Points on a hilly landscape, in no order, each with its height.
A ball rolls from a point to the lowest of its 2 nearest points, and stops where none of them is lower. Distance is the straight distance between rows; heights are no part of it.
Z448 (h 611): [192 114 115 195 124 112 138 161 136  83 151 124 145 164 108  90 121 115
 110 151 153 134  97  88 141  92 141 162 120 166  68 102 190  95 120 130
 167 111 171 170 154 173 116]
Z622 (h 312): [123 164 103 119 106 119 110 139  93 154 114 128 111 107 138 151  84 121
  95 110 100  99 174 129 112 147 113 137 127  91 100 152 153 118 147  87
 140 115 143 148 109 141 187]
Z119 (h 819): [117 133 180 106 164 146 146 116 142 143 145 121 139 124 107 114 156 109
 131 116 175 144 135 131  92 147 120  73 129 139 204 123 142 170 112 157
  80 163 115 110 126  75  38]
Z181 (h 373): [153 107 115 134 152 122 130 131 145 121 107 140 124 129 122 134 144 122
 103  82  99 116 110  80 159  96 140  95 127 146 125 154 168 112 153 152
 155 183 154 175 160 115 168]
Z37 (h 402): [129 165 121  95 149 103 134 139  96 171 113 117  81  92 116 169 113 137
  97  64 127 126 161  84 101 138 127  97 126 129 135 166 190 115 170  97
 101 185 144 179 138 124 148]
Z79 (h 446): [121  60 134 133  99 139 118 142 150 103 119 137 179 191 125 103 113 104
 153 166  76 101 101 169 176  82 143 152 130 124 125 123  94 152  92 175
 156  78 116  89 146 145 141]
Z40 (h 247): [100 117 153  93 159 141 161 113 138 145 106 109 146 154 123 122 123 111
 102 100  94 124 136 167 105 135 131 117 121 114 188 152 151 178 116 151
 110 155 139 168 140  90 129]
Z210 (h 75): [111 156 112 132 103 115 115 160 102 138 135  98 117 116 158 139  94 111
 123 147 127 124 155 140  89 138 113 180 118 117  60 131 120 117 158  64
 147 104 131 105  91 166 138]
Z66 (h 469): [165 156 103 152 142 138 146 121 140 118 131 125 131 181  94 127 102 119
  87 150 106  93 150 126 129 144 128 205 160 127 117 119 181 131 123  93
 137 107 161 213 116 158 132]
Z538 (h 790): [122 137 153  94 166 132 166  77 166 121 145 133 125 113  79 132 173 158
 142 118 181 152 113  48 129 154 145  71 160 165 169 105 127 113 131 120
  86 138 135 126 144  68  74]
Z513 (h 554): [177 111 128 145 152 149 137  76 158  84 150 148 164 172  72 108 131 153
 127 159 141 110 106  96 169 130 152 139 157 140 140  97 160 124  90 138
 114 101 154 163 140 127 114]
Z237 (h 556): [116  98 136 135 107 108 103 120 134 119 118 165 118 124 149 122 153 106
 161 120 132 115  99 122 182  88 150  71 125 143 138 118 110 141  92 188
 119 134 102  62 133 104 122]
Z949 (h 376): [120 159  86 118 122 135 127 119 136 155 112 123 112 145 113 140  96 128
  69 128  75 113 170 117 116 154 107 182 142  70 101 142 131 110 155  65
 143  99 155 178 118 139 189]
Z376 (h 422): [122  53 143 134 130 149 123 146 161 110 107 144 168 169 143  96 142 103
 140 134  62 116  84 161 178  63 129 132 127 132 147 137 100 160  96 195
 158 110 120 118 164 117 155]
Z432 (h 163): [148 131 163 115 171 141 145 146 169 135 130 112 120 137 113 121 164 118
  81 152  79 169 138 140  72 124  93 195 134 113 113 139  99 153 144  80
 151 134 146 173 120 135  90]
Z338 (h 183): [102 172  60 111  83 128  93 118 103 182  92 129 117  79 150 145  96 143
 127 113 130 114 149 125 119 190  96 116 129  88 111 117  79  55 165  81
 122  92 129 110 121 127 203]
Z253 (h 429): [137 146 106 130 135 142 140 120 142 135 116 124 138 176 111 134  93 127
  75 137  79 100 157 141 129 146 117 187 143  95 124 141 159 141 130  96
 146 104 159 186 114 148 154]
Z478 (h 743): [115  84 150 118 153 146 127 107 188 123 126 131 144 152 121 127 171 149
 131 127  90 165  88 119 141  89 128 146 136 103 130 131  61 128 124 125
 151 129 124 123 127 124 139]
Z917 (h 549): [166 171 116 158 115 117 156 142 101 110 159 112 130 162 118 103  91 111
 124 162 171  98 133 133  93 150 130 191 133 141 115 111 188 114 110  86
 132  82 141 174 106 170 108]
Z565 (h 364): [111 161 126  87 141 154 160  95 131 167 123 109 130 145 108 131 111 129
  61 135 101 114 183 158  78 169 116 183 130  77 158 152 124 151 154  74
 106 110 137 184 111 119 143]
Z498 (h 379): [135 132  88 129  54  98 110 115  92 138  97 156 120 116 121 123 114 151
 173 112 140  45 137 139 157 170 141  86 126 140 167 122 132  97  94 184
  95  93 120 139 140 126 180]
Z424 (h 258): [121 174  78 116  76 110  97 127  72 171 100 130 108  91 136 143  72 133
 112 103 118  90 170 125 122 170 109 114 115  89 112 145 134  82 148  86
 123 107 134 144 126 135 215]
Z426 (h 447): [174 137 141 172 152 126 126 171 151 115 138 139 107 104 132 127 163 112
 116 121 155 176  93  66 126  85 124 110 115 164  84 125 150 104 149 122
 162 183 144 133 146 142  84]
Z998 (h 221): [ 94 127 138  90 149 143 136  82 171 138 135 115 132 121 100 141 171 169
 134 132 122 179 101 110 100 155 136 129 133 110 146 126  38 131 130  95
 114 112 121 128 118  97 127]
Z534 (h 509): [174 172 115 144 138 144 154 105 127 109 149 134 126 166  92 120 111 126
 110 172 154  91 137 104 113 149 136 203 175 138 123 102 173 108 123  77
 119  93 154 202 111 144 115]
Z283 (h 327): [130 164 134 141 144 105 127 176  62 159 135 121  81  79 151 153  98 122
 124 101 143 159 149 130 102 119 122 105  99 150 117 144 186 131 140 123
 129 195 124 141 127 158 109]
Z997 (h 809): [140 148 177 102 161 147 142 103 138 129 148 119 132 131 106 127 155 129
 120 130 170 145 128 133  80 159 128 117 138 136 170 117 130 155 126 111
  90 134 125 133 109  94  60]
Z742 (h 410): [114 146  79 122  71 105 118 107  81 161  84 128 113  98 115 135 107 147
 151  86 137  51 154 133 141 186 128  82 118 125 167 146 143 102 113 166
  91 102 126 163 145 110 212]
Z349 (h 366): [ 87 147 132 127 133 122 129 193  49 166 140 128  91  61 177 139 101 108
 130 119 137 175 175 175 107 127 104 107  99 148 132 151 170 155 146 151
 132 208 100 103 123 154  96]
Z650 (h 680): [155 162 175 144 168 148 117 133 135 109 175 124 138 111  96 113 168 128
 133 143 205 161 126  91 115 134 118  96 127 160 129 102 166 139  98 129
 106 136 130  98 130 106  24]
Z77 (h 73): [113 135 134 121 123 126 108 158 132 128 134 108 123 125 160 146 121 124
 136 140 123 147 120 150 103 121 118 172 131 121  82 124  86 132 158  90
 156 110 111  62  96 151 111]
Z845 (h 282): [162 173 127 155 118  96 131 163  60 143 159 121  96  95 136 134  86 131
 144 104 153 132 142 123 114 126 135 126  90 162 130 141 198 122 116 134
 128 157 137 158 127 163 127]
Z412 (h 467): [176 144 134 143 118 134 150 110  84 113 151 138 139 172  98 105  99 117
 149 135 174  54 143 162 127 163 142 132 129 127 189 128 206 127  83 147
  95 114 127 185 136 116 121]
Z898 (h 158): [150 103 153 137 151 135 115 112 171  94 143 143 164 145 115 112 149 122
 141 147 138 138  94 122 149  97 139 102 126 127 135 114 123 144  78 164
 128 110 121  90 137 106  75]
Z333 (h 276): [ 75 121 137 132 107 116 115 172  79 125 138 106 132 101 184 116 102 103
 169 153 139 139 162 216 104 143 109 151 100 133 118 126 113 157 151 151
 123 135  90  51 103 135  89]
Z157 (h 281): [177  88 147 146 168 153 132 125 194  98 134 136 161 157  94  91 179 138
 117 139 106 165  80  87 147  85 115 143 138 135 118 120 112 142 117 145
 156 144 151 151 157 106  97]
Z733 (h 566): [ 97  94 123 115  88 106 112 104 122 130 103 156 122 128 142 118 150 101
 164 104 119  90 102 145 169 130 151  76 114 141 166 121 108 155  84 208
 106 120 107  81 129  94 136]
Z136 (h 275): [107 116 126 105 144 137 135  71 167 129 133 134 123 112 122 156 166 166
 142 134 136 161  96  81 136 140 148  99 144 129 135 116  52 110 135 107
 116 127 125 104 127  99 120]
Z664 (h 709): [ 92  99 115 128 138 145 131 125 180 146 121 120 150 180 108 126 138 159
 118 155  63 162 122 131 145 107 107 199 141  70 107 145  35 131 132  95
 155  76 122 154 111 150 179]
Z759 (h 779): [ 98 114 120  96 146 139 183  52 176 115 128 124 130 116  78 141 171 163
 148 115 158 152 106  49 140 161 157  81 150 158 167 114 107 110 119 137
  92 131 133 125 159  73 124]
Z755 (h 586): [ 55 110 144  88 128 124 127 111 135 161 106 122 118 117 149 144 163  99
 144  93  98 151 130 161 131 110 131  85 115 118 184 144  72 182 108 179
 117 158 107  77 128  75 128]
Z200 (h 766): [ 89  90  99  93 151 137 172  62 186 128 116 107 131 133  89 153 184 151
 132  96 117 160  98  51 142 127 155  92 134 139 151 132  80 118 129 139
 111 144 136 138 168 109 158]
Z84 (h 690): [ 87 114 115 104 111 147 122 100 162 141 132 110 160 170 118 128 133 156
 137 171  91 153 110 150 130 143 112 187 143  73 125 123  23 134 114  94
 141  60 111 125 101 139 154]
Z390 (h 304): [159  55  93 140  99 130 116  89 138  95 101 164 145 176 118 129 135 145
 131 138 111  83  99  91 210 105 167  86 128 138 125 107 124 105  95 182
 122  91 149 136 152 156 181]
Z599 (h 220): [173 113 160 153 171 151 124 139 189  95 150 135 153 130 112 107 190 128
 117 149 144 173  92  78 132  83 117 124 133 139  97 110 109 128 127 128
 152 135 137 105 137 123  69]
Z447 (h 672): [ 91 101  84 114  96 156 115  81 168 134 117 130 162 155 116 126 138 166
 157 170 108 134  97 129 146 144 123 159 141  99 128 114  11 110 105 108
 128  49 111 111 124 142 170]
Z242 (h 635): [101 141 118 129  83 126 101 112 148 138 135 123 143  97 148 131 141 162
 166 144 142 121 123 144 109 180 103 137 142 103 129  90  18 111 141 109
 109  78  83  60  98 111 115]
Z193 (h 191): [112 105 156 144 127 119 101 146 157 108 148 123 149 132 149 114 148 123
 178 167 162 145 104 147 138 102 131 129 129 128 106 106  72 140 112 142
 134 102  90   4 123 121  75]
Z155 (h 419): [132 117  85 116 126 115 130  89 131 120 102 143 104 116 127 162 139 162
 127  92 117 120 108  56 171 121 161  70 139 136 113 141 131  75 152 123
 119 153 154 155 153 121 182]
Z471 (h 489): [128 111 127 124 111 120 111 134 118  98 121 136 144 143 137 126 110 105
 148 124 113 107 117 156 142 121 148 121 118 138 130 130 150 143  98 160
 138 122 125 122 123 124 132]
Z700 (h 596): [ 66 110 146 103 133 126 116 136 124 150 109 129 120 112 173 149 141 107
 135 111  92 144 137 180 130 110 128 104 117 120 147 139  90 163 134 155
 132 154 102  74 117  96 142]
Z900 (h 728): [111  82 133 130 138 153 122 124 189 135 119 119 127 153 147 128 165 163
 136 133  78 153  93 114 157  78 113 173 137  85 101 141  37 106 155  99
 167  98 130 119 126 153 186]
Z382 (h 799): [142 138 160 104 172 142 147  94 162 120 144 125 137 131  88 138 164 146
 121 120 159 153 109  87 101 142 133 101 147 150 156 109 134 138 130 116
 100 154 138 136 128  80  74]
Z629 (h 238): [125 124 165 107 169 148 141 149 153 147 113 113 128 119 129 140 146 110
  86 119  85 160 134 155  95 121 104 154 114 114 127 155 120 155 146 105
 150 152 144 154 116 122  98]
Z795 (h 26): [148 119 151 103 173 138 136 118 185 124 138 125 132 144  92 123 188 158
 104 154  94 184 107  94  93 115 111 172 156 120 110 118  65 133 148  75
 143 125 142 159 117 126 106]
Z501 (h 665): [157 161 170 155 152 135 125 155 138  96 178 117 137 125 110 113 163 124
 108 151 192 179 115  88 106 120 120 133 127 156  87  89 151 124 114 114
 133 124 135 102 119 133  40]
Z129 (h 436): [161 155 146 149 111 122 146 120  83 128 146 127 129 131 113 111 111 122
 165 124 179  57 152 171 100 177 129 125 120 126 188 121 172 124 113 149
  78 119 110 164 114 116 114]
Z39 (h 527): [182 125 119 155 127 134 135 103 135  88 144 146 153 183  88 108  99 128
 131 148 152  92 117 123 157 128 155 148 146 142 136 111 191 127  85 136
 127  99 151 178 137 149 120]
Z897 (h 84): [123 115 164 124 149 139 120 154 156 121 130 117 139 127 156 137 154 113
 126 138 115 178 106 145 113  98 108 155 124 123  96 124  88 147 139 106
 158 136 116  81 117 137  86]
Z92 (h 579): [175 153 111 181 103 103 144 148 116  97 165 112 139 174 103  94  95 115
 119 169 154 121 123 106 115 127 143 191 139 160  78 101 194 100 120  94
 161  78 168 170 122 189 117]
Z597 (h 437): [153 161 102 110 141 105 131 135 110 145 113 125  86 101 113 156 117 140
  77  85 108 124 154  71 118 124 133 128 135 122 108 156 192  96 170  79
 126 168 169 198 143 127 167]
Z19 (h 444): [113 130 107 108  88 109 108 114  79 141 101 133 116 135 132 139  95 131
 123  98 102  70 161 153 146 149 141 106 119 124 147 155 157 131 109 163
 120 118 130 153 140 119 207]
Z635 (h 310): [107 146 118 126  85  98 115 149  36 147 113 130 122  95 154 132  67 113
 143 117 110  69 200 194 117 161 101 123 104 107 140 157 178 140 133 143
 121 111 114 142 118 127 201]
Z326 (h 343): [110 153 128 129  94  98 110 152  43 149 124 127 108  91 165 112  81 117
 169 106 132  89 181 193 116 169 111 121  96 128 157 137 168 147 136 164
  98 140  97 125 114 133 153]
Z948 (h 576): [ 65 102 128  94  94 116 128  94 123 153  95 130 125 124 139 133 158  99
 157  94 113 105 126 167 148 145 140  90 115 127 181 146  89 175  92 207
 102 130 109  93 128  79 148]
Z536 (h 424): [124 163 145 172  95 102 158 193  31 135 175 104 130 106 156  84  73 125
 147 144 181 165 136 168 106 126 127 126  90 163 133 107 189 140 115 160
 132 152 124 107 142 152  67]
Z387 (h 471): [149 148 137 186 131 124 130 208 120 130 143 129  92  89 148 125 146 108
 117 106 167 207 101  74 148  68 118  87 111 171  88 130 158 105 138 142
 163 203 133 121 152 156  75]
Z516 (h 313): [ 96 137 135 129 106 113 114 149  77 135 129 122 131  96 168 120  98 112
 167 125 135 104 173 211  99 169 110 129  98 123 148 127 137 149 138 160
 102 138  90  95  98 125 117]
Z598 (h 295): [116 121 165  95 177 152 173 113 156 144 122 101 147 167  95 113 139 121
  83 126  94 141 137 161 105 144 124 151 130 104 191 156 133 178 119 138
 116 145 134 191 139 109 103]
Z953 (h 382): [129  99  69 123  99 126 121  81 124 126  90 145 111 127 137 152 129 157
 136 122 121  94 109  69 191 115 158  79 130 129 104 119 107  62 128 133
 117 104 151 140 146 149 207]
Z532 (h 394): [102 150 126 150 105 107 147 202  39 152 171 125 103  75 172 110  92 124
 155 135 177 187 144 167 111 125 117 115 100 156 130 125 161 146 129 166
 134 194 106  82 132 165  76]
Z365 (h 210): [164  81 138 143 143 132 113 107 173  94 130 156 148 145 124 119 159 134
 141 138 128 130  82  97 167  84 148  92 130 133 115 107 113 119 112 161
 138 117 136  95 138 129 118]
Z110 (h 662): [136 107 141 156 147 132 122 190 139 125 110 133 107 109 171 129 149  94
 104 101  88 137 123 138 152  73  90 155 111 129  72 164 138 119 178 115
 203 156 139 122 154 148 181]
Z299 (h 398): [136  52 133 141 144 161 136 132 179 110 105 144 162 157 120  99 158  97
 124 117  68 118  81 135 181  60 132 102 121 137 156 144 117 171  91 208
 155 141 134 154 182  88 148]
Z781 (h 314): [177 114 107 160 110 110 110 120 140  77 148 134 150 151 115 117 115 135
 153 159 153 108 104  90 155 109 148 129 138 149  81 102 139  99 122 116
 153  87 140 116 129 175 123]
Z731 (h 499): [178 139 113 149 106 139 142 109 111 100 139 137 150 196  95 111  84 126
 145 153 153  54 138 154 157 156 144 162 146 134 163 115 200 127  85 138
 120  83 137 192 132 149 136]
Z619 (h 294): [126 138  73 115  94 137 116  85 130 132 105 137 130  99 122 139 114 162
 145 138 141 111 115 102 145 171 140 115 141 125 116 107  84  64 140  99
 114  87 139 129 128 119 173]
Z12 (h 470): [118 111 123 120 103 125 107 126 106 123 111 138 139 152 139 133 107 107
 119 115  75  87 137 170 156 119 148 122 122 124 134 143 155 147 101 170
 150 116 129 138 134 131 181]
Z507 (h 423): [147 157 135 112 172 157 178  94 152 128 137 127 130 185  63 118 140 152
  83 175 125 123 141 113 105 153 132 205 176 124 165 107 128 146 129  80
  95 108 143 214 119 115 107]
Z145 (h 399): [148 138 107 122 130 136 120 101 156 117 129 129 140 146 118 135 127 144
 114 146 111 124 124  99 118 134 129 173 155 115  97 118 112 113 138  76
 133 101 147 156 106 137 135]
Z978 (h 352): [130 152  96 103 115 141 122  90 135 130 118 124 138 134 117 138 111 153
 124 130 121 106 133 122 118 174 134 144 147 109 132 122 111 104 128 101
 118 102 143 155 116 117 151]
Z610 (h 393): [ 93 146 132 105 134 120 109 178  82 177 144 127  68  59 172 160 115 126
 126 103 149 175 176 153  91 139 108 101 117 127 120 150 127 145 173 123
 116 208  92  91 101 159  92]
Z74 (h 618): [136 140 127 148  81 121 103 111 149 116 139 137 154 102 125 113 133 166
 183 158 171  94 132 127 122 189 119 125 149 126 127  77  73 101 139 127
 105  62 100  76 101 118 105]
Z230 (h 344): [144  96  94 127  79 118 116  81 121 110 102 164 133 151 114 123 119 144
 161 124 128  63 111 115 185 137 164  84 132 142 146 120 143 104  77 177
 108  98 139 143 146 128 171]
Z732 (h 134): [104 136 147  99 152 126 154 132 107 151 101 118 113 118 126 149 106 108
  73  86  91 116 180 156 102 140 124 113 114 103 144 175 178 160 157 116
 124 163 143 171 139 114 159]
Z140 (h 833): [ 91 145 126 118 108 110 119 130  96 170 127 130 100  76 146 142 125 143
 159  86 158 103 160 148  98 188 122  86 124 119 185 121 106 131 153 158
  65 167  92 113 112 107 112]
Z677 (h 284): [158 134 174 137 156 162 144 114 139  95 164 118 170 158  99  92 130 109
 125 168 170 125 125 164 101 135 124 137 130 127 163 107 169 173  78 150
 110 103 120 132 129  98  55]
Z594 (h 256): [170  85 116 147 122 128 112 114 153  84 123 155 149 166 128 118 130 130
 133 140 114 107  93 100 186  86 151 115 128 139 106 116 125 110 118 153
 147 112 137 121 143 152 156]
Z52 (h 157): [152 127 170 132 162 144 117 150 167 118 144 130 127 119 130 136 181 122
 116 137 138 197  97 100 104 103 115 135 132 138 103 121  96 134 137 105
 144 154 127  93 116 124  61]
Z261 (h 232): [106 115 149 145 108 117 102 167 119 111 146 108 145 123 159 109 123 113
 177 157 162 138 127 178 118 129 122 142 113 134 111 103  93 152 126 150
 135 119  87  24 115 127  75]
Z623 (h 826): [ 97 126 153 104 135 126 126 119 122 160 134 125 113  94 135 132 144 115
 147  96 164 135 145 147  94 162 120  85 124 133 194 117 122 161 136 159
  75 175  97  93 109  93  68]
Z518 (h 332): [168 100 128 133 164 147 136 127 178 107 116 135 142 152 105 110 154 124
 100 107 102 135  97 100 146  99 124 128 136 140 137 140 150 131 129 149
 153 168 159 169 153 114 124]
Z232 (h 375): [ 93 134 131 149 123 116 110 196 123 145 136 124  71  92 194 155 122 133
 150 124 151 162 122 137 150  83 132 120 142 136  75 143  96 115 174 108
 146 173  88  25 118 178 131]
Z389 (h 401): [138 158 149 129 140 128 149 130  75 143 143 119 116 123 136 119 103 114
 131 110 169  96 157 175  79 161 124 126 102 127 171 142 185 139 134 137
  86 153 107 165 111 118  98]
Z983 (h 224): [143 116 167 149 141 149 126 150 149  85 156 111 178 150 123  93 132 108
 134 168 146 147 115 159 120 112 124 131 114 135 125 106 150 167  75 164
 138 106 124  96 139 103  57]
Z637 (h 370): [153  64 125 138 161 150 133 122 187 115 111 144 144 151 115  97 170 116
 114 102  97 132  82  90 179  64 124  91 130 147 145 142 123 142 125 181
 160 177 148 157 184  96 139]
Z871 (h 630): [174 139 132 180 108 104 136 173 111  90 157 114 139 144 117  97 109 119
 129 137 171 159  94  98 140  83 150 141 101 166  73 104 188 105 112 141
 163 123 151 125 154 168  92]
Z127 (h 428): [140 174 130 109 161 155 171 105 124 148 135 116 114 158  96 129 124 120
  57 158 124 101 171 132  74 157 119 205 158 109 149 126 155 132 149  65
 100 114 148 207 102 130 114]
Z198 (h 610): [ 88 100 163 114 148 143 126 164 143 144 104 124 129 116 176 137 147 102
 135 120  65 149 127 186 140  81 109 125 122 106 129 159  94 161 139 141
 166 145 108  87 135 115 163]
Z83 (h 511): [118 129 137 145 117 117 116 170 105 110 129 114 137 122 166 129 111 100
 140 130 139 145 124 170 118 104 128 129 104 146 106 125 157 141 123 147
 153 145 117  96 126 144 109]
Z937 (h 400): [ 80 137 132 120 130 126 105 190 104 154 136 122  76  71 199 155 133 125
 143 127 150 177 149 163 119 109 110 119 135 128 105 137 101 139 158 125
 138 192  80  43 107 159 102]
Z463 (h 319): [111 127 121 124 128 116 105 109 152 135 128 155  93  93 149 159 154 154
 151 112 155 148 104  86 147 120 142  87 142 130 126 111  75 104 148 112
 114 150 106  63 124 119 108]
Z675 (h 142): [108 130 149  94 151 142 118 115 172 138 144 123 133 117 122 143 175 156
 116 148 115 190 111 111  82 127 115 163 146 113 111 120  31 134 149  63
 122 104 123 122  94 120 105]
Z2 (h 195): [104 129 154 102 158 133 146 140 109 150 107 117 126 120 139 137 122  97
 102  93 108 126 151 158 102 128 122  94 108 131 160 163 180 166 140 145
 115 183 135 158 135 100 125]
Z841 (h 599): [142 130 129 131 113 121 116  82 147 100 143 146 141 122 111 121 136 156
 164 153 168 104 114 101 148 161 139 100 147 138 127  90 112 101 113 128
 114  88 129 104 117 113 112]
Z718 (h 244): [108 151  65 122  83 126  87 109 121 149  98 140 121  94 149 141 107 156
 148 131 134 105 122 113 140 158 116 118 133 114 106 108  59  58 155  89
 117  85 121  92 119 136 184]
Z818 (h 347): [149 126  70 129  85 115 106 102 117 123 103 149 118 124 135 138 100 151
 142 136 131  92 113  81 177 125 145 103 137 134  89 117 113  61 131 104
 131  96 138 135 121 160 180]
Z924 (h 544): [110 100 132 160 114 109 109 169 122 112 118 156 119 113 165 111 138  81
 172 142 137 135 106 137 185  56 148  71 119 159 122 125 135 156  87 204
 126 140  89  44 151 112 105]
Z837 (h 403): [137 124 103 122 138  96 123 122 120 132 103 142 103 111 126 160 131 140
 115  70 108 117 124  61 159  99 151  62 129 146 124 166 158 102 152 140
 134 175 145 166 151 130 189]
Z654 (h 754): [112  85 124 116 158 140 143  88 189 121 112 127 142 156 103 136 181 152
 123 111  92 151  87  90 151 104 141 114 132 122 147 132  75 132 124 149
 136 139 141 136 154 113 150]
Z768 (h 644): [114  99 140 141 137 136 126 164 130 121 103 117 146 136 147 130 121  94
 104 125  62 115 139 173 143  97 100 173 123 116  90 158 137 142 155 126
 199 125 131 118 147 144 191]
Z391 (h 578): [169 115 122 136 138 132 137  67 151  83 138 153 154 138  82 110 137 167
 149 160 166 104 116  77 172 143 157 100 162 146 122  85 144  91  97 135
 112  86 155 143 144 118 121]
Z425 (h 652): [111 131 102 108  98 145 116  77 156 132 129 128 150 116 120 127 144 169
 160 163 140 137 102 118 125 176 120 143 145 109 126  90   9  92 134 101
 118  59 110  92 106 111 144]
Z719 (h 301): [114 143 142  95 143 145 133 115 130 144 129 112 126 128 131 138 124 125
  95 122 114 130 148 167  84 159 120 157 121 102 143 143 119 149 143  91
 115 128 128 150  97 117 112]
Z740 (h 358): [127 141 137  99 164 156 194  88 138 145 125 101 145 190  76 126 130 144
  82 138 125 114 145 143 107 162 130 168 151 104 199 141 140 153 123 114
  91 121 136 199 137 109 124]
Z991 (h 530): [123 119 130 160 110 109 107 188  92 112 128 135 114 110 161 122 115  98
 159 131 143 151 111 142 165  76 144  91 108 163 106 130 153 133 111 180
 142 164 103  70 152 145 115]
Z752 (h 159): [138 171  90 148  85  98 121 161  82 139 139 105 119 121 143 131  65 119
 138 142 131  97 163 134  92 147 115 176 116 123  72 136 155 105 147  73
 150  89 137 139  95 180 156]
Z209 (h 228): [161 173 103 149  91  89 119 159  70 129 147 117 114 117 143 128  69 127
 142 118 140 106 147 134 115 142 128 147 104 143 108 138 185 110 123 108
 138 118 138 153 117 174 151]
Z468 (h 265): [ 84 136 134 112 105 113 129 137  48 145 112 131 120 103 152 135  55 100
 108 121  95 100 211 197 103 159  94 142  97  83 124 165 174 146 152 111
 131 124 114 134 117 129 195]
Z163 (h 350): [118 134 121 150 121 107  96 160 134 135 133 149  78  88 174 156 138 145
 156 115 152 155 111  99 160  90 143  96 140 133  98 132  92 105 156 115
 128 171  88  46 122 163 127]
Z643 (h 365): [112 158 137 102 153 114 128 152  72 182 123 119  78  75 139 159 107 115
 106  81 140 140 180 127  86 137 113  94 106 131 137 167 182 137 168 109
 100 200 129 148 121 136 116]
Z26 (h 201): [ 83 129 138 101 122 128 147 116  83 156 100 123 122 117 132 143  86 104
  79  99  86 102 206 185 101 157 121 125 104  89 156 176 168 167 143 129
 119 143 126 154 130  99 188]
Z690 (h 627): [ 93  92 142 119 141 144 127 137 140 141 103 126 139 141 143 144 130 116
  96 112  49 129 143 173 147 105 110 146 124  91 126 165 104 160 129 135
 179 130 131 131 142 117 194]
Z173 (h 648): [154 147 152 182 122 123 131 177 134  90 159 107 146 133 131 101 135 118
 113 150 178 178 103 108 115  98 135 144 118 163  72 100 160 116 114 129
 156 124 145  89 143 143  61]
Z15 (h 367): [169 136 120 145 139 117 126 123 148  98 146 131 133 130 115 128 129 130
 121 150 139 137 111  88 119 119 141 161 146 142  78 108 143 102 133  92
 139 109 152 142 113 151 111]
Z878 (h 409): [171 141 136 135 158 120 132 135 149 114 132 134 113 119 112 146 151 126
 112 122 140 149 107  81 106 115 132 126 133 152 104 119 162 113 147 105
 127 157 153 163 126 137  95]
Z68 (h 357): [131 164 136 115 141 122 132 142  91 145 141 115 103 109 140 140 106 120
 111 111 151 123 155 150  72 157 117 154 111 128 135 145 168 125 149  90
  99 141 128 157  97 138 102]

For each start below, name the point where the ball stops.
Z650 -> Z338
Z597 -> Z77
Z690 -> Z898
Z110 -> Z898
Z83 -> Z898
Z376 -> Z77

Call two points neighbours if one is among the 2 nearest of the other. Go from one point of each pair to the other, from neighbour to neighbour, staying as low as possible. Name the highest point that can't be avoided.
Z349 / Z77 -> Z536
Z15 / Z338 -> Z145
Z349 / Z795 -> Z937
